Each row is a point on a landscape with many valleys, with its height.
A ball rolls from a point to whichever of its 6 nearest points has the largest drop for the distance, and stops where none of them is lower. Distance is the straight distance between rows; heights are no part of it.
K118 h=5.23: [  9  -2   3  -5  -5   3 -28  18 -11 -19  14  24  -5  17 -15 -13   0 -13
 -15  14  -6 -40  -2   3  13   1 -18   0  -1  -6]
K368 h=3.31: [-24 -11  14 -13 -23 -18  22  -6 -20  -3 -10  -6  -4  -1  -1 -41  -1  -7
   9 -18 -27  16 -15 -11  18 -24  14 -18  -4   2]
K674 h=3.90: [ 13 -25 -16  -4 -13 -16   2  24 -13   3  25  21   6  13   8 -14   4 -26
   2   6  -7 -23 -16   0   1 -17   1  -5   0  17]
K784 h=6.02: [ -5  18   7   5  40  22 -48 -15   9  -5 -15 -25 -10 -10 -12  34  13  31
 -23  29  16 -10  39  31  12  24  -5  30  -4 -18]
K530 h=4.73: [ -5  12   8   8   5  25 -28  -7  17   0  -7  -7  -7 -23  -8  27 -10  15
  28  21  19  -3  13  18  -9   5  25  15 -14   7]
K391 h=3.88: [-16   0   4  11  -1  20 -14  -1   5   1  -4  12  -6 -19 -12  10 -32   7
  40  24  12  11   1  27   4 -11  26   7  -9  20]
K74 h=8.04: [-16   2  13  11  30  10 -27  -8  10 -10 -25 -29 -12  23 -29  43  21  25
  -4  -5  11  -3  37  31 -11  24 -43  12 -10 -41]
K848 h=4.44: [ -2  25 -21   4  21  34  -8   2   6   7  -6  -4   0 -18  12  11 -16   9
  -6  26  13  -8  10  -2 -14   8  26   9   5  13]
K92 h=4.50: [ -9  22  -4  12  12  21 -21  12   8 -10  -3   3   5 -15  -9   2  11   2
 -21  29  -1 -26   9  -8  -3  -3  15   3   5  11]
K665 h=5.08: [  0 -23  31 -13 -29 -21   3   8 -22 -14  -3  10  -5  11  -6 -60 -18 -25
  -3 -22 -25   8 -22  11  52  -8 -17 -16   9  -3]
K346 h=6.48: [ 12  26 -11   7  22  24 -59 -54  -1  17 -11 -49   0 -24  -7  44   7  20
 -32  18  15  17  21   2  -5  15  -5  24 -48  -5]
K616 h=3.26: [-23  -4  16  -5 -14  11  -8   0   4  -4 -11  14   5 -17 -15 -26 -29   4
  -2  12 -12  28 -14 -14  17 -25  32   2 -12   8]
K857 h=3.37: [ -2  10 -13 -25   6  -3  23  -1 -16   3   4  -2  16  -3  20 -25  50  -3
  -1 -32 -27  -6 -23 -38  -3   6  -5  -4  19   4]
K686 h=3.79: [ 10  -5 -18 -17  -4 -28  22  14 -22  12  -4  18  16   5  38 -49  22 -17
 -14 -12   6  -8 -23 -38  13 -14  22 -26  43  17]
K258 h=3.91: [ -6  37   2  -5  18  16 -41 -34  18  15 -29 -47  -3 -26   3  10  -1  11
 -13  14  -7  35  -1 -24   6  -5  33  15 -31 -14]
K927 h=4.36: [ 10 -50 -30 -14 -40 -51  21 -13 -25   2  26  56  26  -3  23 -25 -22 -15
  -5 -25  20  22 -27  14  34 -20   0 -16  35   6]
K194 h=4.32: [ 11 -25   5 -21 -25 -26  11  20 -32 -14  12  25  15  12  -3 -46  -5 -38
  -9   3   1  -1 -30  -8  31 -17  -5 -15  22  10]
K849 h=3.36: [-10   5 -16   7 -10   3  25  10   3   8  22  23   9   1   5  22  -4   0
  31  -2  -4 -22 -11   9 -16  -2   7 -11   5  14]
K952 h=4.05: [-18  -4  22   1  -6  -2 -22  15  -1 -14 -22  13  -2  -7 -21 -60 -10 -15
 -22  20 -13  -3 -12  -9  36 -10  16 -17  -3   1]
K550 h=3.53: [  5  -2  -9   0   7   4  -2  23 -25  10  -6  25   8 -12  -4 -49  -3 -18
 -24  24   2  -2 -22 -24  23 -13  18 -16  24  13]
K416 h=3.62: [ -4  -3 -24 -10 -25  -8  20  13 -12  13   1  43   4 -11  20 -38 -17  -6
 -14  -4  11  12 -19 -31  -4 -23  37 -26  33  20]
K401 h=3.64: [  5 -16 -19  -1 -32  -1  25  13 -17  -1  10  44  19  -1  29 -30 -28  -7
  10   2   2   5 -21 -11 -16  -8  30 -10  11  28]
K820 h=3.74: [-26  12 -17   6   8  15   3  22   4  14  -3  22   5 -15  -4 -13  -7   6
  -8  28   9 -13   1  -5  13  -9  18   1  43   7]
K158 h=3.72: [-12  13 -20  11   0  18   1  -6  14   8  -4  19   1 -29   6  -1 -27   5
  13  32  19  18   8 -15 -20  -7  52   3   3  21]
K417 h=6.58: [-17 -14  12  11  15  26 -27   2  24 -13   9  21 -14  10 -14  29 -14   8
  41  31  28 -16  23  50  11  16   7   5   0  -5]
K489 h=5.78: [ 11  25  -8   5  13  34 -20   0  18  -1   6  -8  -5   1  -4  35 -10   3
   9  14   1 -10   9  -3 -19  10  13   9 -43  28]
K291 h=3.65: [  2  -8 -33  -5 -17   3  28  28 -14  15   4  51   5 -10  27 -41 -21 -12
 -22  20  16  -9 -12 -45 -17  -8  27 -33  36  23]
K144 h=3.66: [  5  14  38  -4  -2   3 -15  11  -2 -15  -1  -7  -2  10  -6 -27  -2 -19
  -4 -15 -44  11  -4  -7   9 -11  13  -3 -36   5]
K133 h=3.96: [-23  -6   6 -16 -13 -23  24   2 -15  -1  -8   5   6 -13   1 -44  33 -10
  -3 -17 -12   9 -10 -12  34  -5 -17  -6  26  -5]
K618 h=5.43: [ 13  23  -6  12   9  27 -17   1  14   7  13   2   4   6  13  39 -16   7
  19  15   7   7  19  -1 -32  -4  28   3 -16  11]
K224 h=4.68: [ 11  38 -13  -6  26  35 -27 -11  25  -1   1 -19  -1 -20  19  39  -1  15
 -18  18   1   5   3 -11 -35  16  34  11 -27   9]
K65 h=6.22: [  0  15  23  10  22  13 -22  -3   9 -11 -11 -22 -12   6 -17  45   0  10
  -3   1   2 -10  35  30  -6   8 -13  18 -31  -5]
K275 h=4.31: [  8 -58   0 -13 -34 -23  12   0 -23   4  22  44   1   7   8 -33 -24 -29
  -3  -3  12 -12 -31  17  43 -19 -17 -22  32   1]
K592 h=3.97: [ 33  -9 -44 -24 -29 -43  42   9 -21   5  19  17  18   2  40 -38  16 -24
  -4 -11   8  -6 -15 -35  -9  -3  18 -19  37  18]
K743 h=6.47: [  1   5  38   2   4  -7   1   3   1   0   3 -21 -20  31 -23   0  -6  -2
  -2 -20 -20 -12  12  13   1  15 -52  -4   0 -31]
K454 h=6.16: [ 11  26  15   9  20   1 -47 -49  32   9 -18 -51  -5  -9 -22  38   6  18
   2  18  11  47   8   6  -7   7  -8  23 -54 -18]
K514 h=4.34: [ 45 -44   1 -24 -39 -47  18 -17 -30 -13  25  32  12  20  27 -38 -20 -45
 -11  -8   1  24 -37  -6  34 -31  -3  -1   2   2]
K624 h=3.01: [  8  41 -14  -9  29  30   0  13 -16  -1 -19  -2  14 -17  13 -22  22  -5
 -35   1 -11   1  -8 -49 -10  14  26  -6  -3  21]
K884 h=7.79: [ 10  -7 -28  -5  19   6   3  10  -8   5   4 -28  10  27  15  36  39  26
 -13 -15  -1 -43  20  -2 -16  27 -38  14  23 -11]
K991 h=6.35: [  7  -2 -13   3  -1   0  -5  26  17 -14  17 -11   4  14 -16  25  -6  -5
  22   5   6 -27   4  24 -15   3 -14  -6  -5   4]
K271 h=4.43: [ -4  14 -18  14   5  16  29  -1  31  16   3   1  -5 -20  23  26  -1  19
  24   7  12  16   9  -6 -35  -7  32  -1   6   9]
K909 h=5.68: [  3   5  21  13  30   8   5  -1  13  -5 -14 -29   2   1 -14  29   5   7
  -2 -22  -5  -5  22   6 -13  14 -29  -3 -16 -30]
K106 h=3.71: [ -5  30  10   5  11   6  11 -25  15  15 -41 -37   5 -20  -4   4  22  15
  -3 -18  -9  44 -11 -29  -7  -6  18   3 -24  -8]
K634 h=4.55: [  9  15  18 -16   1 -10  13  -5 -17  -9   2  -2  -8  14   7 -12   9 -18
  13 -43 -38   5 -14 -21 -11  -4  -8  -2 -16   4]
K160 h=4.45: [  1  -8  -7   1   7  -3  -6  19  -7  -9   8   5   7   4  -1 -18  12  -5
 -13   5  -2 -24  -4 -12  11   9 -14 -10  28   3]
K689 h=3.54: [-20  13 -17  -7   2  -9  12  15   3   9 -12  11  -7 -24   8 -27  23   0
  -7   1  -5   1 -19 -21  11  -8  20   3  21   5]
K151 h=3.95: [ -3  -3   3 -16 -10 -18  16  17 -14  -2   9   3 -12   5   4  -9  14  -9
  -4 -19 -14  -7 -17   0   9  -9 -20   1  -1  -2]
K18 h=3.59: [-11 -11 -19  -5 -23 -13  42   3   8  10  11  31  10  -5  27  -6   1  -8
  26 -15  -5   6 -11 -12 -17 -16  10 -19  33  23]
K431 h=6.62: [  5   1  29 -18 -11 -28   0  12  -2   1  12 -14 -21  24 -23 -29   6 -20
   1 -31  -9  -4   7  26  17  15 -48  -3  16 -43]
K72 h=6.72: [  8 -19  20  12  -1 -11   3  22  -7   5  24  -1 -15  29 -21  16 -18  -4
  23  -7   9 -33  17  40  -3  14 -43  13   0 -18]
K811 h=8.67: [  1  12 -19   6  45  36 -26   6  12 -10   8   5   6  -9  14  44  12  16
 -14  25  19 -19  28   8 -27  21  13  13  19   1]
K507 h=5.11: [-12  14   7   9  21  13 -34  -5  28  -3  -8 -15 -13 -17  -9  11  -6  18
   9  33  17  -3  23  27  12   7  17  19 -10  -4]
K981 h=3.75: [ 23   2 -21 -24 -38 -38  37  -8 -30  -9  23  23  -1  19  25 -19  -5 -14
  15 -30 -26  20 -34 -33 -14 -12  21  -7   3   7]
K245 h=4.58: [-25  13  40  12 -15  -5  15 -11   6   1 -13 -16  -8   6 -23 -18 -10   2
   6 -20 -19  23   4  12  22  -4  -5  -2 -21 -20]
K198 h=7.11: [-10   4   5  14   3  -2  18   2  12   3   7 -21   8  14  -7  34  16  15
  22 -19  10 -21  12   0 -28   8 -24   5  -4  -6]
K988 h=6.21: [ -5   6 -24  15  22  32  -7  25  10  -4   9   5  -9  -9   5  22   4  12
  14  25  17 -25  17  17  -7   6   8  10  13   1]
K381 h=6.95: [-16  -4  33   8  27   6 -28  -2  21  -6  -2 -23 -21   3 -32  13  -2   6
  -2  14  -6 -14  20  33   7  13 -16   9  -9 -21]
K24 h=3.60: [ 27  27  -9 -22   5  -3  36   3 -18  -1  -5   1   4  -9  32 -15  29   0
  -2 -32 -18  16 -11 -47 -28   2  15 -11  12  15]
K451 h=5.62: [ -4  22  -5   5  34  18 -29 -23  17  11 -31 -38   5 -33  -3  33  19  36
 -36   7  26   7  19   6  -3  15   6  22 -17   2]
K836 h=4.14: [-11 -24 -18  -4 -17 -23  40  -6  -6  10  17  31   2  -2  13   5 -21  -8
  32  -9   9 -10  -4  17   9 -15   0  -9  29   0]
K16 h=4.33: [-10   0  22  -8 -24 -15  21  10   2   1   0  -7 -21  21 -23 -11 -26  -7
  20 -35 -32  14 -13   8   5 -10 -10   6 -19 -21]
K311 h=4.98: [ -4  23  28   0   2   9 -26 -22  16  13 -33 -45  -9  -6 -20  -3 -18  -1
  -3  -5 -23  28   7   8   6  -2   4   8 -55 -20]
K866 h=3.23: [-18   1   0   3  -4  -5  12  14   2  10  -1  14   8  -7  -3 -33  -9  -8
  -7   2  -9  -7  -4 -21   4  -8  30  -6  17   0]
K754 h=6.66: [ 11  17 -16   3  20  16  19  -1  -1  -5  -1  -7  -5  -8  25  33  24   9
  -6   1 -11 -17  11 -20 -47  15  10  -8  -6  16]
K284 h=5.54: [-15  27  43   0 -11   8  12 -18   4  -7 -21 -24  -8  14 -20 -17  11   4
  22 -43 -47  49  -2 -13  10  -6  -9   4 -41 -19]
K6 h=4.60: [  4  -5   5 -23 -11 -23   7  13 -36 -19  -7   7   6   8  -2 -59  27 -32
  -8 -13 -35  -3 -30 -29  28  -6  -4 -16   4   9]
K938 h=1.20: [  9  25   1  -7  23  16 -13 -13  11   3 -26 -35   3 -23   9  36  14  13
 -16 -14  -6  21  21 -14 -29  -1   7  10 -46  -1]
K767 h=7.19: [ 10   1   5   3  34  17 -25 -43  -6   3 -30 -54  13 -17 -13  47  36  36
 -29 -12  -2  16  20  -2  -2  20 -27  23 -30 -16]
K901 h=4.23: [ -9   2  39  -7   5   6 -42   6  -2 -18  -8   1 -22   9 -26 -30   3  -1
 -21   2 -25 -14  13  19  36   6 -14  -4  -9 -11]
K535 h=4.07: [-27 -11  32 -11 -22 -19  26 -19  -1   2  -9  10  -8   4  -8 -43 -10 -17
   6 -37 -24  17  -5   8  32  -4 -25  -8   6 -16]
K296 h=5.14: [-20 -20  38   7 -12 -11  -9   6   1  -9 -11  20   3   9 -26 -29  -8 -13
 -15  -1 -14  -6   7  29  40  -7 -18   8   1 -15]
K414 h=7.10: [  6  12  16   7  36  17 -20 -15  16  -5 -13 -42  -1  -5 -26  42  33  29
 -18 -14  -6 -11  25  23   1  28 -44  16 -20 -20]
K834 h=7.22: [ 12   8  -2   1  35  24 -37 -52   7   5 -27 -55  20 -30  -7  65  18  26
 -29   3  13  42  11 -11 -15  26 -28  29 -51 -20]
K793 h=3.30: [ -4  11 -11 -10 -16  -4  35  -6  -7   4  -8  19  20 -11  12 -19   4   2
   3 -22 -13  14  -9 -43 -16  -9  32  -9  18  24]
K384 h=8.16: [  6  15  20  27  23   8 -24 -37  24   9 -33 -53 -14  11 -36  62 -20  36
  14   3  25  55   3  18 -34  30 -45   8 -51 -49]
K897 h=7.74: [ 21   5  34  14  41  24 -27 -47   4  10 -34 -48  -3  17 -25  58 -21  23
 -18 -20   5  31  25  10  -2  25 -50  10 -80 -37]
K829 h=3.17: [  8   3   9 -17 -13   1   0   6  -8 -10   9  18   7   8   3 -34  -1 -16
  -8 -10 -28  -3 -13 -18   6 -13  27  -4  -3  12]
K70 h=5.30: [ -8   9  -3  22  17  22  -4  -5  26  -1  11  -7  -4 -11 -19  42 -14  20
  40  24  30   1  24  21 -10   7  16  13  -7   5]
K786 h=5.00: [-30 -13  30  15  -7   0 -23   4   6  -6 -20  -6  -5  -5 -36 -48 -20 -10
  -3  11 -31  15  -5  23  50  -1   7 -13  -1   4]
K566 h=4.57: [  2 -23  13  -5 -24 -25  -5  19 -16  -7  23   8 -12  22  -2 -28   7 -29
  11  -2 -11 -12 -17   4  21  -5 -21  -3  -3   5]
K308 h=2.42: [ 22  14  18  -2   8  11 -18   6   2 -15  -7  -9  -6   5  -6 -21  21 -20
 -23 -13 -47  -9   0  -9  18  -5 -10   1 -23  -4]
K307 h=3.80: [-10  21  13   6  22   5   0 -28  10   6 -25 -32   2 -31   4  20  14  37
 -14   3   5  27  18 -13 -21  11  17  15  -8 -15]
K596 h=7.00: [-11  13  31   8  26  17 -31  -2   7  -9  -1 -17 -26  16 -32  23  -8  11
   1   5   8 -14  33  40   3  19 -37   7 -25 -26]
K803 h=4.61: [-24  -2   4   8   8  -1 -29   8   5   1 -27   7   6 -15 -16 -41  20   3
 -18  16  -4  -4   7   1  32  -9  16  -6   7  -9]
K323 h=3.92: [-13   5  13  10   1   6  -8  -9  17  -6  -7  -8  -9  -3  -5  11  11  10
  13  -5  -1  13   8   6   1  -4   7   4 -20  12]
K139 h=3.27: [  7  34 -11 -11  29  26 -33 -27  -1  15 -26 -35   8 -23  11   6  -3   8
 -43   9  10  21  13 -28 -15   8  37  11 -24  -5]
K117 h=4.96: [  9  -7   6  -3 -13  13   5  15  -8 -11  44  12 -13  23  10  12 -17 -32
  25   8 -10 -22   1  17 -14  -2   0 -11  -8  12]
K631 h=3.61: [ 14   2  21  15  -5  10   8   4  -1  -5  14  -6 -11  23  -3  19 -15  -7
  12 -16  -7 -11   3  11 -22  -4 -13  -4 -35   1]
K345 h=5.88: [ 13 -16  33 -20 -27 -52  13   4 -30  -5  20  -5  -8  26   4 -42  -2 -31
   5 -46 -26   5 -34  -9  23  -9 -25   7   0 -13]
K304 h=5.79: [-12 -12  24   3 -19 -18  11  17  -2  -6  19   8  -9  14 -20  -6 -25 -13
  24  -8   7  -1   5  30   0   3 -29   3   6  -3]
K602 h=3.77: [  2  36  -5   5   9  15 -12  -2  16  12  -6 -10  -6 -27  11   8 -10  10
 -21  11   5  23   1 -27 -35  -8  43   9 -11  11]
K211 h=4.40: [-14 -21 -24   1 -23   6  14  18 -11  10   7  55  12 -24  22 -20 -40   1
   0  34  27  -9  -5   1  -3   1  24 -22  54  41]
K43 h=6.25: [ 21  19 -25  -3  37  25 -66 -55   5  19 -11 -46   5 -22  15  49   4  24
 -29  31  48  22  15   3 -10  18   1  21 -25  -4]
K636 h=5.05: [ 20 -18   6  -1 -10 -22  -4   5  -2 -16  19 -11 -17  20  -7   4  14 -10
  14  -9   3 -22  -2   7  11  -2 -28  -1  10 -17]
K105 h=5.12: [ 16   0  20  14   1 -21  17  15   1  -2  15 -11 -25  40  -7  27  -6 -11
  24 -20   2 -15   9   8 -23  -1 -36   5 -15 -11]
K840 h=4.13: [-22 -11  10 -11 -19 -35  10  -3  -8   0   3   3 -13   6   3 -37  11  -8
   2 -23 -24   2  -4  14  30  -5 -22 -11  29 -18]
K411 h=5.44: [-20  -3 -23  12  29  28 -18   4  25   8   2   0  -3  -9 -14  29  11  24
  22  24  25 -17  17  20   5  12   6  18  19  -1]
K108 h=4.39: [ 43  -5 -50 -19 -26 -50  32  -4 -19   2  31  34  16  12  49 -21  15 -15
   0  20  24  -6 -10 -25   0 -11  22  -9  55  13]
K987 h=3.73: [ 10 -31 -21 -20 -43  -6  34   7 -34  10  10  51  18   5  34 -27 -32 -21
 -11   4  10   4 -43 -20   8 -20  19 -22  24  23]
K500 h=8.46: [-14 -16  -5  10  -5 -10  17   8  15   8   7   2  -9  19 -18  35 -18  33
  40   6  13 -18  18  45  -2  11 -32  -1  27 -16]
K801 h=6.17: [ 16   4  -7  10  34  26 -12 -12  23  -4  14 -18   1  -5   9  61  18  29
   1  19   3 -13  16 -10 -33  18  20   5 -19  16]
K577 h=3.63: [ 15  -8 -17  -9 -24   3  31  10 -29  15   6  56   9   5  20 -46 -12 -23
  -4  -1  -2  11 -36 -45 -36 -16  31 -23   9  25]
K404 h=5.91: [  9   0  -7  -4   7  -6 -11   8  -7 -12   6 -16 -10  19   4   7  26   5
 -11 -19   1 -36   1   6   0   3 -25  -5  12 -14]
K809 h=5.25: [-12   7  30  12   7  -6  20   6   6  -3 -11 -20 -10  13 -14   4   1   6
  18 -28 -21   3   4   2  -1  -5 -21  13 -25 -16]
K745 h=6.23: [ -4   8 -15  -4  27  17 -15  19   6  -8   7  -4  -1   4  -9  11  29   7
 -34  14  -2 -48  21  -5   0  23 -14  -4  16  -1]
K650 h=4.77: [-14 -24  11  11  -5   6  -2  15   3  -8  -5  18  -7  -3  -9 -17 -17  -7
  19  20  12 -11   3  42  22  -5   7   2  10   4]
K33 h=7.75: [ 10  -1   1 -10  11  -4  -6   4   5  -2   8 -24  -5  37  -7  30  20   9
   1  -4   9 -38  18  26  -4  28 -60   4  23 -28]
K544 h=3.48: [ 12  18  14   5  13  21 -24  -2   1 -12  -7 -22  -8 -13 -15  14  16  -4
  -8 -22 -31   8   5 -19 -12   6   9   4 -41   4]
K633 h=5.50: [ -5   8 -23  12  -4  11  26  11  17  12   7  -7  10  -6  27  36  13  23
  13   5  12  -9   5   0 -34   0 -12  -2  18  16]
K63 h=5.41: [-18  20 -12   5  12   9  18  -1  25  14  -4 -11   7 -13  19  29   7  31
  11  -3  14   1  14 -11 -18   4  10   4  10   0]
K792 h=6.73: [ -2   4  27  31  24   6  -3 -11  18  -9 -10 -31  -8   4 -20  53  -9  17
  13  -3  15   3  17  12 -21  11 -25   6 -35 -11]
K899 h=3.81: [ 11 -38  -2   1 -37   4   9  12 -14  -5  10  51  12  -5   7 -11 -32 -26
   5   4   6  -1 -21   6 -17 -15  22  -5  -1  23]
K920 h=3.82: [-13 -32 -24  -6 -11  -3  23  17 -20   2   5  36  17  -8  14 -40   3 -14
  -6  22  16  -6 -17 -18  19 -20   4 -14  47  14]
K413 h=3.49: [ -3   2 -26  -9 -24 -10  40  -5 -11   7  16  29   7  -5  39 -24 -11  -4
   3 -10   8   4 -20 -29 -32 -13  32 -11  22  17]
K34 h=4.47: [ -3  22  -5   0  13  10 -17   3   7   2  -5  -4   2 -10   6   2  11   6
 -18  16 -12   0   5 -11  -2   5  20  -1  -6  -1]
K130 h=5.96: [-12  10  12  26  19  13 -24 -11  16  -9 -23 -16  -8 -12 -15  24  13  28
  -9  17   5  18  21  22  14  15 -19  19  -9 -16]
K439 h=6.76: [  6 -19 -17   7 -12 -15  -4  17   5  -6  20   7  -9  29 -14  13  15 -16
  11   4  13 -44  11  33   4  13 -40   7  15 -10]
K210 h=3.76: [-11 -15  23  -2 -34  -9  25  -9  -2   5  -8  12   3  -2 -24 -10 -32  -7
  20 -27 -33  36 -11  11  17 -26  12  -1 -21 -11]
K599 h=2.17: [-12  -6 -21   2  20   9  -4 -11  13 -11 -17 -22  16   7   7  43  33  36
 -12   4   7 -26  31  -2  -1  26 -34  20  26 -24]
K123 h=3.78: [ 14  17  -4 -11  17  13 -16  30 -26 -12  -4  -1   5  -2   4 -28  23  -8
 -34   9  -2 -23  -4 -22   4  11   6  -3  25  12]
K221 h=4.42: [ -1 -61   3  -2 -36 -16   7  -5 -15  -2   3  57  10   6  -2 -33 -33 -25
  11   3  25  -3 -20  39  33 -13  -9  -5  30   8]
K606 h=7.30: [ -1   6 -42   1   4  15  16  38   5   0  13  16   5   6  17   1  14   0
  -3  26  11 -35  -2   2 -15  18  -2 -11  44   9]
K705 h=1.56: [  1  15   0 -12  17   4  -7  20 -16  -2 -11 -23   6 -18   3   7  56   5
 -13 -32 -23 -19   1 -21  -9  19 -11  -5   5  -3]
K193 h=7.12: [ 19   7  23  13  27  20 -29 -46   8  20 -40 -61   5   0 -24  61  -1  26
 -16  12  21  51  18   4 -12  23 -42  21 -64 -31]
K776 h=4.94: [ 47 -41 -46 -14 -27 -57  16   5 -28  -1  52  24  11  18  25 -14 -11 -31
  -1  23  33  -8 -16   2  17 -13   6   5  35   6]
K781 h=3.85: [  6  19 -29  -5  -4  27  34  19  -4  16  -4  31  -3 -15  34 -11 -28 -18
 -10  25   6 -12   9 -30 -48   1  41 -22  20  36]
K924 h=4.03: [ -1   6  16   3  12   1  -7  -7   2 -11 -14 -34  -6  -4 -10   7  27  12
 -26 -19 -19  -4  22 -11  11   7 -21   1 -22 -10]
K622 h=2.12: [  2   1  -3  -2 -14   2  21  11   8   5  17  -2  12   6   7   3  -3  -2
  17 -10 -16   0 -10  -7 -20 -23   7  -2 -15   8]
K395 h=4.51: [  3 -42  -5 -11 -31 -49  27   1  -7   2  31  20   3  16   3 -22 -17 -13
  16 -15   9   6 -27  12  21  -5 -13  -5  33   1]
K327 h=4.10: [  4 -43 -23   4 -31  -7   9  21 -24   7  24  48  19   0   9 -35 -34 -16
   4  24  31 -11 -23  23  11  -2  -1 -13  25  24]
K995 h=4.63: [  7  38 -19  -5  36  40 -34 -28  15  20  -9 -39  -4 -32  18  34  10  20
 -19  18  27  17  13  -2 -25   7  27  13 -13  -7]
K303 h=3.12: [-19  10  -9  -5 -20  10  26  -2   2   6 -12  21  -3 -19   6 -19  -9   7
   0  -8 -15  33 -22 -36  -7 -26  41   0  -4   6]
K932 h=5.67: [  4 -20 -24   7  -1  -3  -4  21  -4  -3   9  25  -1  23   2  17  14 -13
  11  16   6 -33   4  14  -7   7 -15 -10  18   9]
K646 h=4.97: [ 18 -11 -33 -17  -6 -24   7  13 -16  -3  17   5  12   8  26 -16  24  -9
 -14   7  15 -33  -4   1   9   1 -13 -16  47   3]
K179 h=3.89: [  9 -27 -32  -8 -22 -24  19  16 -13  19  24  40  25  -3  18 -32  -2 -23
  -4  18  22  -8 -21  -9  10 -23  14  -7  38  13]
K102 h=7.47: [  4  -4 -10  -1  20   2  -1  11   8  -1   6 -13  17   0  17  35  36  20
  -7  -7  -1 -32  20   1 -26  21 -15  10   3  -2]
K115 h=4.46: [ -6  23  18  17  20  26 -42 -21  24  12 -16 -29   4 -24 -21   4  -2   7
 -16  32  12  22  16   4   9  -3  22  11 -20   0]
K993 h=3.47: [ -2  18   2 -11   8   0   5   5 -12  -8 -25  -3   8 -13  13 -29  19  -4
 -12 -14 -26  13  -4 -30  10  -5  23 -14  12  16]
K169 h=4.74: [  9 -35  10   3 -43 -32  29  -3 -20   3  40  18 -10  34   6  -5 -21 -24
  28 -17  -3  -2 -15  21 -10 -20  -8  -7   4   3]
K877 h=3.06: [ -7   5  -8   2 -11  -7   9   8   5   2   4  15   0  -9  11   2  14   9
   3 -19  -3 -11  -8  -9  -6 -17   1  -7   8   5]
K604 h=4.99: [-15  13  13  14  24  12 -56  -7  21 -18 -25  -9 -10 -16 -28   1  -1  22
 -13  26  16  -2   8  22  37  18   0   9   1 -10]
K859 h=5.42: [-23 -22  17  -5 -28 -45  18 -11   9   7   9   3 -18  16 -18 -19 -22  -8
  24 -32  -3  -2   2  38  19  -2 -26  -2   8 -27]
K557 h=4.67: [ 32 -43 -16  -3 -29 -32  -6   7 -20 -10  31  35   8  23  -3 -20 -12 -43
  -5  18  25 -11 -19  22  25  -7 -18  -4  23   7]
K795 h=5.06: [ 12  14  30  -1  14   5   1  -3  -3  -9  -8 -29 -14   8  -8  30  15  11
  14 -46 -17  12  10 -12 -19  16 -31  -3 -37 -12]
K698 h=5.09: [ -9  18  21  21  12  14 -30 -11  13 -15 -12 -27 -11  -1 -16  23 -21   8
  12   9   1  11  10  17  -2   5   3  10 -35  -4]
K467 h=3.44: [ 13 -11 -15  -1 -22   5   5  24 -11  -2  19  27   3  -2  10 -32  -6 -19
 -23  13   2  -8 -27 -24  -8  -9  17 -14   6  23]
K209 h=4.54: [ 56 -32 -36 -19 -33 -62  32 -13 -43  -6  20  42  21  16  31 -46   0 -13
 -22  16  33  25 -24 -24  49 -23   9 -21  37  15]
K422 h=5.07: [ -3  -1  23   8 -18 -21  17  14   2  -2   2 -15 -10  27 -12  -1  -3 -16
  20 -31 -22  11   7  10   0 -10 -13   3 -22 -10]
K317 h=5.32: [-14 -13   6  16 -19 -21  35  -3   7  -2  13   8  -4  20 -17  17 -29  -7
  38 -22  -9   9 -20   9 -20 -13  -5   6 -22  -6]
K874 h=6.82: [ -1   7 -28  10  37  37 -25  -1  29  13   0 -11  -7 -22   6  33  -8  10
  33  46  39  -4  31  24 -10  30  40   8  15  11]
K249 h=7.46: [ -9   4  10   2  36  23 -17 -26  25   3 -22 -45  -2  -5 -15  49  24  47
 -22   4   7  -7  29  17 -11  41 -39  24  -3 -30]
K721 h=4.18: [ 12 -14 -25 -15 -11 -34  23  14  -8  -1  12  11   9  22  25 -25  18 -13
   7  -4  -5 -14 -15 -13  14  -5  -7   1  24  -3]
K482 h=3.34: [-23   4 -16 -13 -14 -13  39   2  -9   6 -16   8  -5 -14  26 -23  15   7
   3 -12 -10  24 -25 -42  -6 -16  22  -5  28  10]
K455 h=2.88: [-24   7 -10  -1  20  11  -9   0  18 -10 -10   3   1  -7 -11  10  19  26
  11  21   9 -17  16  12   8   6  -6   7  30   2]
K243 h=2.82: [ -5   2   8  11 -19   3  19  -3   5  -8   6   8   6 -14  -6 -23 -13  -6
   2 -16 -20  19 -16 -13   2 -15  25   0 -22  12]
K83 h=7.78: [-22   4  18  15   6   1   9  -1  19   1   0  -4 -10  -1 -13  27  -9  10
  33  10   4   4   6  27  -6  15 -25   8  -4 -23]
K27 h=3.07: [ -5   0  18   6  -1   9  -6   6   9   0  -2  -2  -2  -4 -11  -3 -23   1
  10   5  -9   2  -4   2   4 -14  10  -1 -32  13]
K424 h=5.10: [  7  22 -13   3  39  25 -41 -28   1   2 -20 -36  -3 -13  -2  32  25  13
 -45  14   0 -12  28 -10  -6   3   8  10 -19  -5]
K585 h=4.15: [  4 -37   6  -7 -48 -31  31 -16 -20   5  27  42  16  24  10 -17 -49 -30
  17 -29   0  18 -33   4   6 -27  -3 -16  -2  13]
K954 h=3.33: [ -7  34  -6  -8  -3  29   7  -2   0   8 -14  -4  -2 -24   1 -18 -18   0
 -17   8  -9  24 -12 -22 -13 -26  64   2 -18  13]
K476 h=4.00: [ -1 -39  16  -4 -44 -15  17  -1 -12  -3  10  37  13   6   1 -33 -38 -24
   3  -7   0  18 -27  12  12 -31  -3 -11   4  16]
K419 h=6.81: [-17  -3   7  29  17   7   3  -1  19  -1   3   5 -17   9 -28  31 -11  10
  38  10  19   3  14  29  -6  13 -15   5 -10  -5]

Where does a ball stop that starts at each point below?
K108 => K622
K507 => K938
K618 => K622
K169 => K622
K221 => K622

Call two points neighbours if one is among the 6 nearest of the other. Go from one point of each pair to the other, from neighbour to neighbour, staying as low as possible. Name the highest point that can't be avoided.
K705 and K938 => K544
K938 and K455 => K820
K622 and K308 => K829
